Each row is a point on a landscape with many valleys, with its height.
From any point a ball rolls to the lowest of the 5 points nearest to it. It stops when none of these is lower. Distance is the straight distance between rows; heights are no part of it.
(1013) (h 25.2): [-23 -46  45  25  41 -24 -32  10   3  41 -38  -3  12 -18  22 -36 -17 -12
  16 -19  -5  14 -67  -8 -61  25  -9  34  31  -2  15  -6   0  -2]
(1015) (h 10.8): [  6  20 -10 -17 -11  11  37  10  -1  -4  21  16  -5 -13 -29  13 -11  -1
   4  31  19 -13  19  -6  17 -23  11   8 -21   1  14  20   7  -6]
(56) (h 45.9): [ -3 -19  22   4   7 -26 -42 -16  20  16 -12  10 -41  30 -25 -11 -12  11
 -12  -2   7  14  -7  15 -21  27   0 -13  -1 -18  11 -12 -16  17]
(683) (h 22.1): [ 26  24  -3 -15 -37   0  47   4  15 -24  14  -8 -11  -1 -21  19  -4  11
   3   7  25 -10  38 -14  19 -21  15  -5 -46  32  12  13  -4   8]
(78) (h 28.9): [ 16  -5 -18 -19 -31 -12  39  -3  17 -30   8 -18 -30 -13  -3  15  21  -7
   0  16  32   0  61   3  45   9  39 -21 -66  46  24  19   0  39]
(453) (h 19.5): [ -4  -1  33 -13  -9   4  18   0  32 -27  21  -9 -24   2 -28  18 -13  -1
 -16  20  27   6  32   0  21 -27   3  -4 -32  24  -6  11 -12   8]
(38) (h 16.2): [ 11  23  10   0   8 -10 -13  -3  -6  12 -14  20 -11  11  17 -18  -8  10
  11  13 -40 -16  -3  -4  -4  25   6  11  12  -7   8  -2  -3  -9]
(910) (h 23.7): [-16 -47  24 -19  34 -39 -53 -31  49   9  11  15 -26  35   5 -35  -8  12
 -22   6   8  29 -23  -5 -46  14 -35 -11  20  32  45   1  -6  27]
(1069) (h 9.7): [ -7  19  11  21 -11  18 -13  -5 -36   3 -13 -18  44   7  46   9 -14  21
  21  -5 -41   0 -12   6   6  -4  -5  11  38 -21 -52 -33   9  -9]
(41) (h 21.2): [ 34  35 -13 -19 -38  -5  39  -2  13 -23   4   3 -15 -18 -16  17  -5  -9
  -5   3  20 -12  57 -15  13 -21  15 -15 -45  40  23  12 -15  11]
(479) (h 13.8): [ -7  -3  19 -19  -4   8  29  21   0 -16  13  20 -17  -2 -19  20 -10  -9
   3  30  21   7  20   1  18 -25   1   9 -23   3   8   4  10  -9]
(1185) (h 32.6): [ -9  11 -35  -1 -15  42  31  -5 -10 -14   5  -4  16 -32  -5  22   3 -20
  -4  -3  -7  -6 -21   5  36   3   0  15   4  -3 -40 -16   9  -5]
(1357) (h 12.6): [  0 -41  33   3  45 -36 -30   1  11  -1 -27   8 -10   3  -8 -22 -15  20
   0 -16   8   5 -21   8 -35 -13 -19  10  40  -8  17   4 -15  -3]
(1094) (h 47.4): [-36 -23  22  17  41 -18 -33  18  -4  48 -21  12   9 -24  53 -41 -11 -18
   9 -23 -21   7 -62 -21 -56  22 -15  45  35 -27  14 -11   7  -8]
(934) (h 43.3): [ -8 -14  28  -1  17 -16 -20   6  12  21 -23   3 -28  30 -15 -18  -5  -7
  -6  11  -2  -1  -1  16 -14  28  10  -9 -26   2  11  -6 -14   9]
(960) (h 13.9): [ -6  21 -19  12  -3  47  23 -10  -5 -32   5  -2  26  -8  29   0   9 -18
 -14   9 -21 -27  -7   3  25   7  -8  14  26 -18 -45 -26   6 -14]
(390) (h 20.3): [  6   9  13  -4   8   1 -32  -3  -9  14 -20  16 -16  10  16 -11  -8  11
  20   9 -33 -13  -2   5 -12   7   4  10  12   1   2 -15 -16   2]
(141) (h 25.1): [ 12 -10  29 -24 -23  -7  29 -17  36 -22  19  -9 -24  -2 -29  11 -19  12
 -21  12  37   7  48   0  17 -36   9 -16 -46  44   2   6   0  14]
(471) (h 10.9): [ -9 -52  42  17  44 -31 -27  -1  -1   8 -24   3   2  16  -5 -22  -6   7
   7 -18   3   3 -21   2 -38   1  -9  18  40 -10  24  -7 -12 -12]
(431) (h 34.1): [  4  31 -58  32 -26  54  35   2 -27 -30   6  -4  27 -21  20  15   0 -28
 -31 -18 -17   1   8  16  24   0   0  24   6 -27 -44 -23  -9 -24]
(961) (h 29.3): [-11  25   0   0   5   5  13   6 -16   9  -5  27   5   4  18 -27  -1   3
  13  19 -24 -22   2  10   1  25  15   1   6 -13  -3  -9   8   0]
(629) (h 30.7): [ 31 -16 -51  -7 -33  -8  43  -4  17 -39  19 -20 -39  -9 -28  20  40 -13
  -2  28  39 -13  71   5  53   6  32 -37 -63  20  25  15  18  42]
(857) (h 46.1): [ 12  36 -90   1 -43  38  32   6 -32   0  30  -7  25  -7   2  35  13 -27
   7 -28 -18  19  27   4  49 -18  20  -8 -15  -8 -35  13 -10 -13]
(988) (h 24.8): [  7  11  22   6  18 -11 -24   2 -21  -2 -12  30  -3   6  10  -1 -15  20
  23 -12 -36  -2  -9  -9 -14   1   0  24  47 -13  -4  -4   0 -14]
(310) (h 22.3): [ -8  24 -46  18 -11  52  33  -5  -9 -33   9   6  21 -16  25  29   1 -31
 -14 -16  -3   3   5   6  36  -5  -1  20  -3  -4 -47 -18   0 -15]
(1346) (h 36.8): [-10 -26  22   0 -15 -15 -46 -17  42  28  17  23 -44  37 -24  -8   5  22
  -8  21  12  36  -3   5 -28  16  -9 -33 -35  10  24  15  -4  42]
(188) (h 54.5): [ -1  -2  14  22  11  15 -16  -3 -50   9 -15   1  34   4  20   5  -8   2
  15 -40 -27  16 -34  11   9  -5 -10  14  55 -42 -40 -31  17 -20]
(837) (h 23.0): [  1  25 -11  10   0  39   5   4 -20   3 -14 -19  40   6  28  -4  10  17
   9   5 -29 -20  -7  11  19  14   1   2  17  -5 -26 -20   5 -13]
(1293) (h 14.3): [ -7 -32  32  19  38 -10 -32  22   0  21 -25  17   9 -11  19 -23 -15   2
  21  -9 -10   5 -50  -4 -22 -10 -14  40  46 -10  14   1   7  -9]
(1246) (h 34.3): [-23 -25  15  -5   9  -6 -22  12  16  21  -5   6 -25  25 -16   5  -7   8
   2  21  16  14   1  25  -8  10   6 -18 -39   3   5   8   2  15]
(694) (h 18.9): [-29 -60  57  16  33 -26 -32  21 -16  27 -27   6   8 -12   8 -32  -4 -10
   3 -15   7  19 -57  -1 -53  12 -16  26  38 -14  21  13   1 -15]
(339) (h 44.5): [ 37  37 -77  11 -33  34  20  22 -30 -17  39 -40  39   6   1  36  20 -17
 -16 -18   1  -2  48  -1  48 -25  18 -12  -7 -28 -43  14   9 -14]
(1173) (h 36.5): [-23 -25   9  -9 -11 -18 -37 -10  24  18   2  12 -37  30 -35  -8   5   7
  -9  20  14  28   0  17 -20   8   3 -31 -38  -2   9  23 -12  18]
(79) (h 15.3): [-25 -19  22  -8   0  -3  17  18  13   0  14  -5 -13  11 -15   9  -4 -10
   3  46  22  -4  19   3  13 -11   3  13 -39   7 -10  18  21   4]
(944) (h 54.8): [ 37  29 -39  -2 -29  23  33  -2  -6  -3  13 -36  34 -26  -7  27  24  -8
   1  -3  -1 -22  38 -17  47 -21  14 -38 -18  32 -32  15  17   0]
(162) (h 39.4): [-20 -32  47  24  27 -20 -37   5  -2  41 -27   7   5 -32  35 -38 -28 -15
   6 -20 -23  10 -75 -26 -60  24   0  56  32 -20  20 -31 -13  -5]
(830) (h 32.8): [ 23  33 -53  -4 -14  47  35   2 -19  -7  22 -12  19 -17  -7  49   7 -18
  -4  -6  -4  11  -1 -11  50 -24  26  -4 -14  28 -40  10  13 -12]
(184) (h 7.7): [  5  31  13   7  -1  -6 -23  -1 -23  11  -8  30   4   5   8  -8  -7  26
  11 -15 -28  -5 -13  -8  -6   6   2  11  38 -25  -9 -16   7 -15]
(1295) (h 32.9): [-12  30 -13  -6  -2  40  15  18 -16 -20  -2  -2  14  -9   9  -2   3   4
  -4  10 -11 -16  -3   9  23  22  -4  -9   7 -17 -32 -14   8  -1]
(1368) (h 4.6): [ 21  34   0  -9 -32   4  36 -13   4 -16   6  10  -3 -14 -25  22  -2   3
  -9  10  24 -12  36 -16  17 -16  23  -6 -25  15  20  24  -2  -2]
(142) (h 42.7): [ 54  37 -68   3 -34  30  20   3  -5 -21  31 -28  22 -17   8  28  37 -21
  -6  -5 -16 -23  50  -5  61 -25   6 -26 -29  18 -26   8  10   2]
(457) (h 39.2): [-10 -24  17   1  19 -20 -51 -22  36   8   3  27 -45  37 -23 -16  -8  14
 -24   1  16  31  -3   7 -31  33 -20  -4   5   4  44 -15 -18  30]
(1361) (h 44.7): [-17   0  20  25  20 -25 -46  14   8  57 -24   7  22 -30  67 -49 -18  -7
  13 -26 -34   7 -76 -27 -65  16 -12  46  56 -44   7 -30  -1  -1]
(461) (h 26.4): [-17  29 -20 -13  -6  46  18   4  -2 -15   1  12  22 -32  -6  12   4 -18
  -1   5  -6 -21 -16   4  31   8  -4  -3  -5 -14 -30 -13  15 -11]
(153) (h 30.8): [-24 -16  44 -15  -7  -8  -6  10  31   0  10  -7 -14  26 -36  12   7   1
   2  32  28  -1  22  18   3 -17   2 -14 -30   6  -5  18   0   7]
(1040) (h 14.6): [-11  16  -2  26  -2  28  -3   3 -23 -22  -7 -10  42   0  51  -5  -7   5
  10  -3 -40   7 -16   9  12   4  -8  16  36 -14 -47 -25   5 -13]
(1159) (h 11.1): [ -1  29  11   3 -14   5 -17   1 -32   7  -7  -6  26   3  24  -2  -6  27
  19  -5 -45  -3 -28   1   1   5   4   7  31 -30 -34 -26  12 -19]
(593) (h 7.8): [-34 -50  34   8  17 -51 -43 -18  21  10  -8  -2 -15  33  14 -36  -7  12
  -4 -11  11  32 -28  -9 -62  -8 -42  13  41  11  49  13 -19  -1]
(403) (h 12.7): [-30 -46  47   7  49 -38 -42   9  -2  25 -37   4  14  -9  18 -24  -8   2
   7 -20  -8   1 -46   2 -41  -4  -9  32  52  -7  24   7   4  -6]
(1192) (h 36.7): [ 14 -18  25  10  39 -21 -26  -2  -5   5 -18  18  -6  -2   8   1  -9   8
  15 -16 -16   6  -9 -12 -18  -8  -2  33  45  -1  11 -13  -4 -14]
(238) (h 72.1): [  0  14  19   6  18  -7 -24   5 -22   9  -9  27   8  -5  19   1  -6  19
  18 -21 -19   6 -30 -12  -8   3  -5  26  54 -34   2  -1  11 -10]
(970) (h 21.0): [ 23  31 -25 -11 -25  31  39   2 -13 -11  11   2  27 -23 -35  34  -1  -5
  -2  -7   6  -9   8 -14  36 -10  11 -19  -6  15 -15  17  13  -8]
(313) (h 30.4): [ 37  12 -46   0 -33 -10  40  -3  -4 -22  23 -21 -29 -18 -28  24  37 -19
 -12  12  40 -25  60   8  51  -1  42 -30 -67  12  16  11  15  33]
(1068) (h 4.9): [-14  34 -60  19 -11  55  23   1  -7 -31   4   1  25 -13  31   5   1 -21
 -23  -3 -22  -8   6  15  31   2 -19  18   7 -17 -45 -14  -9 -22]
(329) (h 41.0): [ 49  32 -55 -11 -12  27  29   0  -4 -17  12 -26  11 -33  -9  18  52 -14
   0   2   3 -50  45 -10  54  -5  22 -37 -40  28 -21  13  23  11]
(260) (h 54.7): [-21   0  22   9  28   1 -26  14 -17   7 -22   6  24 -11  42  -2 -12  -8
  14 -62 -11  18 -44   3 -13  21 -19  17  57 -64 -23 -20  18 -14]
(638) (h 33.0): [-26 -53  52  35  21 -40 -38  -4 -19  32 -35   7  11  -9   4 -39 -31  -1
   4 -23   5  17 -54 -15 -77  12  -4  27  15 -20  23  -6   1  -8]
(639) (h 62.7): [ 42  29 -22 -15 -25  14  40   6 -16  -8  18 -19  23 -25 -19  31  12   6
  -8  -8   7 -19  31 -22  40  -8  24 -29 -28  23 -10   6   8  -1]
(1358) (h 30.9): [-42 -51  55 -10  28 -58 -30 -39  33  14  11  -6 -17  36   2 -44  -4  31
  -5  -1   7  26 -64 -10 -74   2 -57  16  26  36  32  -3 -16  14]
(1355) (h 40.0): [ 27  32 -65   1 -17  39  24  -4 -12  -5  20 -41  33 -23  -9  35  15 -19
   2 -12  -2  -3  21 -13  52 -26  14 -13 -10  24 -34  17   5 -13]
(1236) (h 10.2): [-21 -33  21  -7  34 -40 -34 -23  28   3  -2   8 -17  31  14 -27  -9  17
 -12  -4  10  19 -22  -3 -60   3 -43  -3  33   5  58  -4 -21  -1]
(678) (h 10.1): [ -8  36 -48  25  -4  48  30  10  -8 -30   1 -13  16  -6  41   1  10 -18
  -8  -8 -18 -14  14  22  19   2 -13  16  25 -20 -54 -26   0  -5]
(1020) (h 23.5): [ 24  12  22 -18 -27  -6  39 -10  23 -28   7  -8 -22   1 -27  18  -8   9
  -6  16  38  10  55  -3  17 -26   9  -8 -43  35   3   4 -11  17]
(518) (h 50.3): [ -4  17  11   3   9 -12 -21   5 -12  12 -19  26 -28  16  15 -18 -13   4
  13  24 -20 -11   9   9 -16  24  16   7  -3  13  12  -6  -1   6]
(979) (h 27.3): [ 17   8  23  -4  22 -14 -18   2   0   9 -31   9 -22   7  -2 -11 -17  17
   2 -12 -28  -5  -3   3 -12   9   7  25  10   4  17  -9  -6  -7]
(52) (h 29.0): [-20 -20  23  -6   4   0 -10  11  12  19  -4   5 -26  15 -22   2  -8  -5
   2  28   3   4   4  30   0   8  17  -7 -34   5  -2   4  -5  10]
(1102) (h 48.3): [-16  38 -10   6   1  33   9   3  -6  -4  -4 -14  19  -9  24 -11  13   4
  11  12 -20 -29 -14   6  16  25  -7  -6  19 -12 -19 -25  15 -12]
(410) (h 20.4): [-10  15 -21 -12 -22  38  31   8 -16 -13   4   2  12 -22 -25  29  -2 -16
   3   8  11 -22  -8  -6  44  11   4   1  -7   5 -21  -1  17 -21]
(1324) (h 47.3): [  0  29 -88  16 -14  43  34   7 -45 -21   7 -27  24 -11   7  29  10 -30
 -20 -43 -15   9  17   7  34 -12   7   1 -16 -28 -47  -9 -13 -12]
(383) (h 16.8): [-10 -29  24  -1  28 -42 -39  -5  13   4   7   2 -29  37 -10 -30 -14  16
 -12   0   5  16 -13  13 -42   5 -35  -4  35 -10  48   3 -29  12]
(85) (h 41.5): [ -8 -25  15 -15   9 -15 -40 -22  26  11  -6  15 -40  36 -15 -14  -7   8
 -23   0  13  27 -17  18 -47  25 -11 -15   9 -12  35 -15 -22  15]
(1314) (h 26.1): [  9 -15  29  -3  28 -10 -28  -5  -3  10 -22   3 -25  23 -23 -12 -10  22
   7   1 -14   3  -4  10 -11  22   3   2   5   8   9 -15 -14 -13]
(449) (h 26.3): [-32 -59  39 -17  38 -52 -30 -37  23  13   2   5 -17  38  15 -40  -4  27
  -3  10   5  30 -50 -21 -61  -1 -49   5  22  45  43   7 -18  21]
(1379) (h 15.2): [ 20   6  11 -10 -16   7  28   4   8 -25   8   6  -4 -10 -22  17  -3   5
  -1  17  12  -3  47 -10  21 -42  15  11 -37  19  17  14  -7   5]
(418) (h 28.4): [ -7  19  -9 -14   3  19  23   7 -16   5  14  15   2  -6  -6   1   1  -4
   1  21  -4 -25   6   4   4  13   1  -1 -15  -9  -1   1  13  -9]
(1045) (h 29.2): [ 19 -22  27   1  30 -15 -42  -2   5   5 -21  12 -26  10  -9 -20 -24  11
   2  -3 -14   9 -13   5 -25  10   5  12  10   3  12 -20 -17 -21]
(394) (h 54.9): [-25 -32  26 -24 -21 -19  -4  -4  47  -3  26   7 -38  33 -37   4  14  18
  -5  33  33  15  13   5   5 -19 -14 -32 -36   5   5  28 -14  22]
(179) (h 36.6): [-13 -22  16  -5  11  -8 -16  20   7  10  -7   1 -19  19  -7  -9  -2   5
  15  20   0   5   5  22   3   9  16  -6 -29   4   3  -7  -6   7]
(178) (h 5.6): [-49 -47  38  17  11 -55 -32 -24  18   3  -4  11 -11  28   4 -41  -9  20
   3   4   7  36 -39   1 -71  -2 -40  12  33   2  52   9 -25   4]
(1223) (h 10.7): [-14 -45  27   3  25 -52 -34 -10  15  -1 -19   6 -11  25   0 -26 -18   9
  -6  -1  16  18 -22   6 -53  -7 -40   0  49  -3  39   3 -27   7]
(254) (h 30.0): [-33 -39  31 -20  -7 -13  -9   3  18   3   6  -7 -26  32 -36  -2   9  -1
   1  31  24   5   5  30   5  -6   3 -22 -36  10  -6  24  -5  19]
(125) (h 26.9): [ -6 -37  19   4  27 -34 -41 -27  39   7   4  16 -43  43  -4 -16 -11  17
 -31  -1  11  23 -14   6 -49  20 -29 -10  17   5  52 -13 -26  15]
(1206) (h 46.2): [-13  -5  18  12  26  -5 -35  15  -6  21 -19  18  18 -29  41 -15   0  -5
  10 -34  -6  12 -55 -11 -24  16 -15  19  48 -58  -1 -22  18 -19]
(177) (h 44.9): [-22  11  24  16  33 -15 -33   4   5  44 -19  10  20 -21  66 -34 -12 -17
   5 -33 -25   0 -71 -14 -60  18 -13  35  44 -60  -2 -21  -3 -16]
(402) (h 44.4): [ 40  41 -27 -15 -37   4  41 -16 -12  -6   7 -20  21 -20 -23  21  11 -11
  -1   6  11 -27  42 -18  22  -2  17 -22 -35  27  10  11  -2  -2]
(1014) (h 45.3): [ 40  40 -51  -6 -21  28  17   7  -5  -7  15 -32  24 -20  -1  39  21 -13
  -4  -4 -10 -22  35 -20  49 -24  18 -18 -15  29 -26   7  18  -1]
(779) (h 14.5): [  3  46   5   2   4   4  -5 -14 -17  14 -17   6   4  14  20 -14  -3  17
  14   6 -41 -18  -9   0 -12  19   7  -3  15 -21 -15 -10   0 -17]
(1320) (h 29.8): [ 29  10 -21  -7 -40 -21  44  -1  18 -22   7 -22 -18 -12 -11   3  23   2
 -11  18  29 -14  72   4  27   8  28 -29 -63  34  37  19   6  37]
(19) (h 39.3): [ -1  32 -48 -12 -20  46  35  11  -9 -18  26 -11  21 -13 -10  45   2 -13
   0  -8  -9   6   0 -12  35  -9   9   4  -9  12 -32  -1   7 -17]
(257) (h 44.8): [ 33  27 -85  25 -16  51  33  26 -53 -12  17 -25  33  11   2  30  -5 -27
  -9 -36   1  -5  38   0  45 -19  24   0 -24 -31 -52  -2 -16 -28]
(1297) (h 55.7): [ 35  28 -36  -2 -28  22  36 -12 -16  -3  15 -22  37 -18 -16  42  19   0
   2  -1   7 -14  27  -6  37 -28  18 -33 -13  37 -10  12  15  -5]
(565) (h 16.3): [  1  34 -12 -21 -17  30  33   6  -3  -7  21  15   8 -20 -25  20  -9 -11
   5  11   8 -11  10  -4  23  -6  12  -4 -14 -11  -8   2  13 -17]
(773) (h 29.9): [ 34   1 -47   3 -31  -6  41  -4  14 -24   7 -26 -22 -15 -16  14  31  -9
   5  15  38 -17  60   6  42   2  35 -25 -58  23  22  21   9  31]
(1212) (h 35.7): [ 51  19 -41 -14 -21   1  43   4 -14 -12  12 -21  -5 -31 -30  28  35  -6
  -9   5  25 -52  66  -3  52  14  28 -37 -57  13   1  17  15  19]
(577) (h 39.1): [-28 -32  25 -25 -14 -31 -17  -4  35  11  13   9 -23  26 -37   1  21  19
 -10  19  30  20  13  17 -25 -11 -14 -38 -33   0   6  40  -2  30]
(1339) (h 12.8): [ -4  26  13   0 -10   4  -8  -2 -21   4  -9   6  14   9  19 -15  -1  23
  22  -6 -30 -25 -14   1   7  16   0 -10  25 -22 -17 -23  -3 -14]
(787) (h 13.4): [ 22  31 -18 -10 -36   9  42  -7 -13 -13   9   2  14 -31 -31  27  -7   6
   5  -1  13 -23  36 -17  20 -19  16 -19 -22  24  -3  19  -8  -4]
(1095) (h 21.5): [-12 -32  29 -26   7   1   0  11  16  -8  -6  -2 -14  18 -27  11  -4   5
   2  43  36   4  12  13  10 -21   4 -12 -31  11   4  17  -5   7]
(1336) (h 43.9): [ 44  51 -80   1 -28  34  18   8  -1 -41  33 -29  20  -9  10  20  18 -14
  -4 -12 -21  -6  44  -3  62 -31   5 -18 -10   2 -32  11  14  11]
(378) (h 12.4): [-29 -55  37  -4  20 -57 -35 -23  22  15   2   7 -19  36  13 -27  -1  22
   1   0   5  39 -47  -6 -68  -3 -51  17  24  31  37  20 -20  14]
(912) (h 31.1): [ 39  23 -30   1 -22  -1  38  -5  -1 -16  10 -22  -5 -16  -8   6  22  -7
   1   6  19 -35  58  -3  31   0  34 -30 -45  27  24  20   3  19]
(1043) (h 47.5): [ 51  20 -28 -13 -24  24  33   0  -1   0   8 -31  15 -29 -11  25  34 -11
  -5  -2   4 -43  47 -10  50 -18  24 -39 -28  36 -15   9  19   9]
(48) (h 44.0): [-23 -14  40  21  35 -25 -38  13   4  51 -25   7   9 -31  46 -42 -21 -11
  15 -24 -29   9 -77 -28 -64  27 -10  46  35 -30   1 -22   1 -19]
(908) (h 20.5): [-32 -34  48  16  23 -43 -26   2   3  13 -19   5   5  13  -6 -29  -6   9
   0 -17  16  18 -29  -2 -63   0 -23   8  42  -6  30  10 -16  -6]
(9) (h 6.9): [  8 -28  35   3  41 -33 -44 -10  -4   1 -20   3 -13  12 -16  -7 -17  15
 -16 -17   3   5  -5   4 -27   2  -3   0  32  -8  16 -14 -20 -13]
(69) (h 45.8): [-12  14  -1  -7  -4  15  22  16  -2   9  -4  25 -11   0   4 -14  -2  -6
  10  33  -8 -22   8  11  -5  25  12  10 -16 -14  -3  -4  13   1]
(305) (h 17.3): [ 13  20  25  -1   2  -7 -12  -5  -7  15 -21  18 -12  14   8  -9 -18  15
  16   4 -38   5  -7   2  -6  13   2  16  20  -5  14 -10  -4 -12]
(590) (h 50.9): [ -1  11  19  20  21  -3 -26   6 -26   8 -16  24  22 -19  11  -1  -3   0
  19 -40 -22  12 -48   7 -14   4  -6  10  60 -63  -8 -14  16 -15]
(952) (h 12.9): [-15 -55  35   6  37 -41 -30  -5   7   3 -32  -2  -1  22 -15 -22  -3  17
  -3 -17   6  12 -25   3 -36   0 -20   7  37  -8  26   8 -12 -12]
(90) (h 16.9): [-15   9   3 -21  -5  12  40  16   2  -1  14  28  -1  -7 -14   3  -6  -8
   2  30  10  -6   9  -8  10   3  10   5 -17  -2  10  13  15   3]
(101) (h 44.3): [ 12  39 -64  -6 -31  46  22   7 -15  -2  27 -30  29 -17  -3  43   8 -31
   0 -13 -17  19  24 -14  38 -22   4   1  -8   8 -36  -1   4  -7]
(768) (h 26.7): [ 19  -1  13 -22 -31 -16  28 -18  29 -23   8 -19 -29   2 -16   9  -1   4
  -4  10  40  -1  43   7  28 -17  23 -17 -68  43  10   2  -2  33]
(914) (h 57.1): [-48 -55  37  27  16 -44 -31  12 -10  25 -29   6  14  -1   3 -49 -12   8
   1 -12  20  19 -50  12 -77   4 -16  21  27 -17  30   2 -21  -3]
(762) (h 36.3): [ 43  29 -34 -14 -32  10  36  -3   1 -21  19 -20   6 -23 -14  13  30  -4
   0   0  21 -45  57 -19  46  14  24 -45 -54  23   5  17   8   6]
(959) (h 33.8): [-50 -56  50  31   2 -47 -43 -13  -1  27  -6   8  -6  12   3 -43  -9   1
   2 -15   1  39 -47  12 -85  -4 -23  24  15 -12  28   8 -21  13]
(1149) (h 19.9): [-30 -49  36 -11  44 -42 -42 -29  34  11   4  -1 -25  45  22 -23 -15  22
 -19  12  20  33 -43 -28 -60  10 -56  -6  29  41  47   3 -11  20]
(486) (h 11.7): [-10  19   1  18   2  21  -4  -2 -26  -7  -9 -21  41   5  32  -3  -4   0
  11   2 -35  -8 -22  17  14  12  -4   4  33 -16 -53 -27   5 -16]
(646) (h 40.8): [ -4  -8  29 -26  -9  -7   8  -3  31 -20  18 -12 -18  14 -36   6  -6   8
 -23  16  42  -4  25   1  24 -24   3 -31 -39  20  -6  12  10   6]
(1131) (h 21.1): [-13 -36  42  15  38 -20 -30  18   0  30 -23  18   7 -22  28 -19 -12  -4
  19 -22 -12  14 -47 -13 -39   7  -3  40  45 -15  15   3  13 -16]
(1353) (h 12.3): [-16  11 -21  28   0  37  -4  10 -12 -20 -13 -16  30   3  40   5   7   1
   1   7 -28 -13  -2  16  17  -5 -20   9  27 -14 -56 -22   3  -8]
(872) (h 31.8): [ 39  16 -50  -5 -25  -7  35  -3  -6 -20  16  -8 -15 -27 -20  14  44  -8
  -6  17  37 -43  49   4  69   0  41 -41 -65  19  18  18  18  25]
(909) (h 15.8): [ -4 -16  23 -17  -7  13  19   7  13 -26  12   4 -18  -2 -27  21  -2  -1
   7  25  31   1  24  -1  16 -33  10   2 -24  17   2  20   3   3]
(766) (h 35.4): [  9 -19  27   6  38 -15 -27   9  -2  17  -5  23   4  -9  27  -9 -15  13
  26 -25 -15   9 -28  -4 -13  -9 -10  29  52 -36  16  -5   5 -13]
(998) (h 44.6): [ 29  32 -83  10 -25  39  39   7 -27 -16  30 -20  34  -7   4  38  17 -37
  -6 -29 -19   0  44   4  46 -26  15 -14 -15 -16 -43  15   4 -15]
(622) (h 21.8): [  0  23 -33 -13 -21  41  40   3 -23  -3  15   3  16 -23 -27  37   5  -6
  -2  -1   1   6  -6  -9  44 -15   7  -2  -9   4 -16  -3  22 -26]
(234) (h 36.2): [ -4  31  -7 -10   1  12  23  18 -10   3  -5  12  20 -12  12  -3   6   0
  -3  23  -6 -24  -4  10   9  28  -7  -6   4 -16 -17   1  21  -8]
(1242) (h 38.2): [ -9 -39  15 -17  13 -16 -49 -37  45  20  11  29 -51  35  -6  -6 -14  11
 -24  11   4  38 -33  -9 -35  26 -35  -6  14  24  42  -8   3  36]
(534) (h 17.8): [-15   1   9 -15  -2  21  12  22  11   9   7  24 -16   9 -12  -9  -4  -6
   8  39   2 -12   9  14  11   7  10  11 -26  -6   8  15   5   3]
(226) (h 43.6): [  9  41 -78  17 -24  44  37   4 -34 -13  23 -11  16  -7  17  35   7 -30
 -13 -29 -12  21   5   1  24  -6  22   9  -3 -19 -42 -13  -8 -20]

Where does a ball stop that starts at each point below?
(177) | (9)
(590) | (9)
(260) | (9)
(762) | (1368)
(1173) | (1368)
(142) | (1368)
(1336) | (1368)
(1094) | (9)
